Each row is a point on a landscape with many valleys, with its height.
From any point a ball takes the steepest step (drop divided by distance) to one of its 3 nearest points. It stops when none of these is lower. Distance is the straight distance between rows; heights are no part of it.
Kipa: [ 18 -12 -12 -11 -18   4   2  -1   9]  height 17.7
Boz: [-12  17  10  15  20  -9  -6   1 -15]  height 6.6
fevi: [25 -3 -5 -1 -2 -8  9  4  3]  height 21.1
zonos: [  6 -12 -15  -9  -9   4   4  -6  16]  height 55.5
bup: [-37  17  12  17   7   0  -5   2 -15]  height 77.5
Gisuf: [-22   9  10   7   4  -2  -5   2 -13]  height 82.1
Velog: [ 5 10  3  9 14 -5 -2  0 -4]  height 62.3
Vatik: [-10  19  12  16  20  -9  -6   4 -18]  height 8.1
voz: [15  1  1  3  4 -2  4  6  5]  height 37.5
pudin: [-22  -7   0  -6  -2   7   0  -7   8]  height 53.4
ferov: [ 28 -18 -15 -19 -21   1   7  -1   7]  height 31.7
doriv: [-29  12   8  14   4   1  -8   3 -16]  height 80.7
fer: [-1  7  7  3 10 -4 -1  3  3]  height 66.5
Folu: [ 32 -15  -5 -18 -17  -1   9   7   5]  height 20.7
Kogun: [ 36 -20 -10 -24 -20  -1   9   5   5]  height 20.0
dig: [  2 -19 -13 -17 -21  15  -3  -6  18]  height 56.7
Sen: [-13  -9  -2 -10  -5   8   0  -5  15]  height 51.2
Sot: [-27  19  13  19  20  -9   1   3 -13]  height 70.7
Keki: [ -8   2   7  -2   1   2 -10   1  -5]  height 80.1
getep: [24  2 -4  5  2 -6  7  6 -3]  height 30.6
febu: [ 37 -19  -4 -19 -18  -3  10   8   8]  height 35.1
vafat: [-41   8   0  14   5   4   2  -6  -3]  height 73.7
veku: [-6  9 11  4 11 -4 -2  4  0]  height 63.8
fitu: [ -1 -14 -11 -18 -16  15   1  -4  17]  height 51.8
pez: [ 7 -7 -8 -5 -5  6 -4 -8  6]  height 46.2
birub: [-25  14  15  14  16  -6  -3   4 -10]  height 80.9
Zelod: [  4  14  11  14  17  -7  -8   3 -13]  height 9.1
giv: [10  4  5  0  2 -1  3  7  6]  height 37.9
rez: [-21  12  14   8  14  -4  -4   6 -10]  height 81.6
sesu: [ 14  -6  -8  -8 -10   5  -2   0   6]  height 20.3
pidum: [-33   4   2   5   5   1   3  -8  -2]  height 64.0
ven: [ 16 -23 -17 -23 -25  13  11  -1  22]  height 65.1
Nokug: [14 -3 -2 -5 -9  2 -1  5  5]  height 35.2
Nezo: [ 28 -14 -14 -16 -19   2   5   2   6]  height 32.7
ton: [ 14 -18 -14 -19 -19   8   8  -4  22]  height 59.1
pobat: [  2 -11 -10  -6  -6   7   2  -9  13]  height 59.2
Miru: [-34  18  13  18  13  -3  -3   5 -16]  height 85.8
Pab: [ -1 -14  -5 -14  -9  10   3  -6  20]  height 45.7
basus: [ 0  0  1 -1 -2  4 -7  0  1]  height 83.0
bina: [-24  -3  -1  -1   3   1   1 -10   1]  height 55.8
Mafep: [ 2  4  6  3  5 -1 -3  6  3]  height 50.9
volo: [ 12 -16 -15 -12 -12   4   4  -6  16]  height 43.8
Vop: [14  0 -1 -2 -4 -2  6  5  9]  height 9.8
Vete: [11 -7 -8 -6 -8  6 -4 -3  5]  height 31.3
zonil: [ 23 -17 -18 -14 -15   5   7  -5  10]  height 26.3
Paro: [30 -5 -7 -2 -3 -7 10  4  0]  height 16.2
vese: [-17  19  11  19  23 -11  -5   1 -19]  height 15.1
nos: [ -7  22  18  19  22  -8  -9   6 -21]  height 31.2
koli: [ -5  15  12  16  19  -8  -9   2 -14]  height 8.0
savur: [ -8 -16  -5 -13 -11  12  -1  -5  16]  height 49.4
dif: [-9 -8 -3 -7  0  4  1 -8  7]  height 26.8
fif: [  7 -20 -14 -19 -22  16   0  -4  21]  height 58.8
led: [-23  19  14  20  22 -12  -3   0 -21]  height 39.7
sut: [-39  19  10  23   9   1  -6   4 -17]  height 79.6
Gev: [-8  9 11  8 15 -7 -3  2 -6]  height 31.4
Lipug: [-33   6   1   9   5   2  -4  -8 -11]  height 71.0
Kon: [10  8  2  7 11 -3 -1  1 -1]  height 57.1
Gipos: [ 25 -11  -4 -10 -12  -1  11   7   7]  height 17.3
suvim: [ 34  -7  -8  -7  -6 -10  12   4   1]  height 10.3
met: [-12  24  20  23  21 -10  -9   7 -26]  height 51.7
bos: [-9  8  8  1  5 -1 -5  1 -3]  height 78.2
gozad: [  6 -14  -8 -14 -12  10   3  -6  19]  height 29.6
mos: [-16   4   2   2   2   1  -8  -7  -6]  height 81.0
kana: [ 36 -15  -4 -14  -9  -8  13   5   5]  height 4.2
Sepos: [-11  26  24  22  26  -9  -8  10 -25]  height 51.5
Ketur: [-19  23  19  25  22  -9  -8   5 -28]  height 61.4
kato: [ 23  -7  -2  -8 -10  -1   7   7   8]  height 15.5
Zapa: [ 17  13   6  12   9  -7  -7   8 -13]  height 46.1
dudar: [-35   8   0  13   7   1  -2  -7 -12]  height 72.8
Gopa: [ 13 -24 -17 -23 -27  15   5  -4  22]  height 64.7
sego: [-14  16  15  14  21  -9  -2   1 -10]  height 7.5
lesa: [-3 -3 -5 -3 -2  4 -7 -8  3]  height 82.3
Vegu: [ 5 -2  1 -3 -4  3 -6 -2  2]  height 86.7
rud: [ 43 -17  -7 -20  -9  -9  13   5   8]  height 12.9
duman: [20  6  0  5  5 -6  0  4 -6]  height 37.8
setof: [-12   0  -1   0   4   0  -6  -8  -2]  height 82.0
dalut: [-45  19   4  24   9   4  -6  -5 -14]  height 75.6
Zupit: [ -9  14   8  13  20 -10  -3   0 -10]  height 4.1
kibag: [-37  12   5  18   7   2  -5  -5 -14]  height 74.5
nari: [ 16 -11 -14 -11 -14   5   0  -5  10]  height 27.4
Vid: [ 19  -7  -8 -11 -14   4   1   3   6]  height 9.9
vope: [ 10 -17 -11 -16 -16   8   8  -4  21]  height 53.1
zuz: [ 26 -21 -19 -18 -19   3   9  -5  11]  height 29.2

For each start below, name the point where the ball stops.
fer -> Vop
pez -> Vid
getep -> kana
mos -> Zupit
volo -> Vid
savur -> gozad
fevi -> kana
kibag -> dif
Gopa -> gozad
vafat -> dif
Ketur -> Zupit

Two balls start at each pair of points below. Name the first point that both come to, or write none.
Vete, basus -> none
doriv, sut -> kibag
dalut, Gisuf -> kibag
Vatik, Sot -> Boz
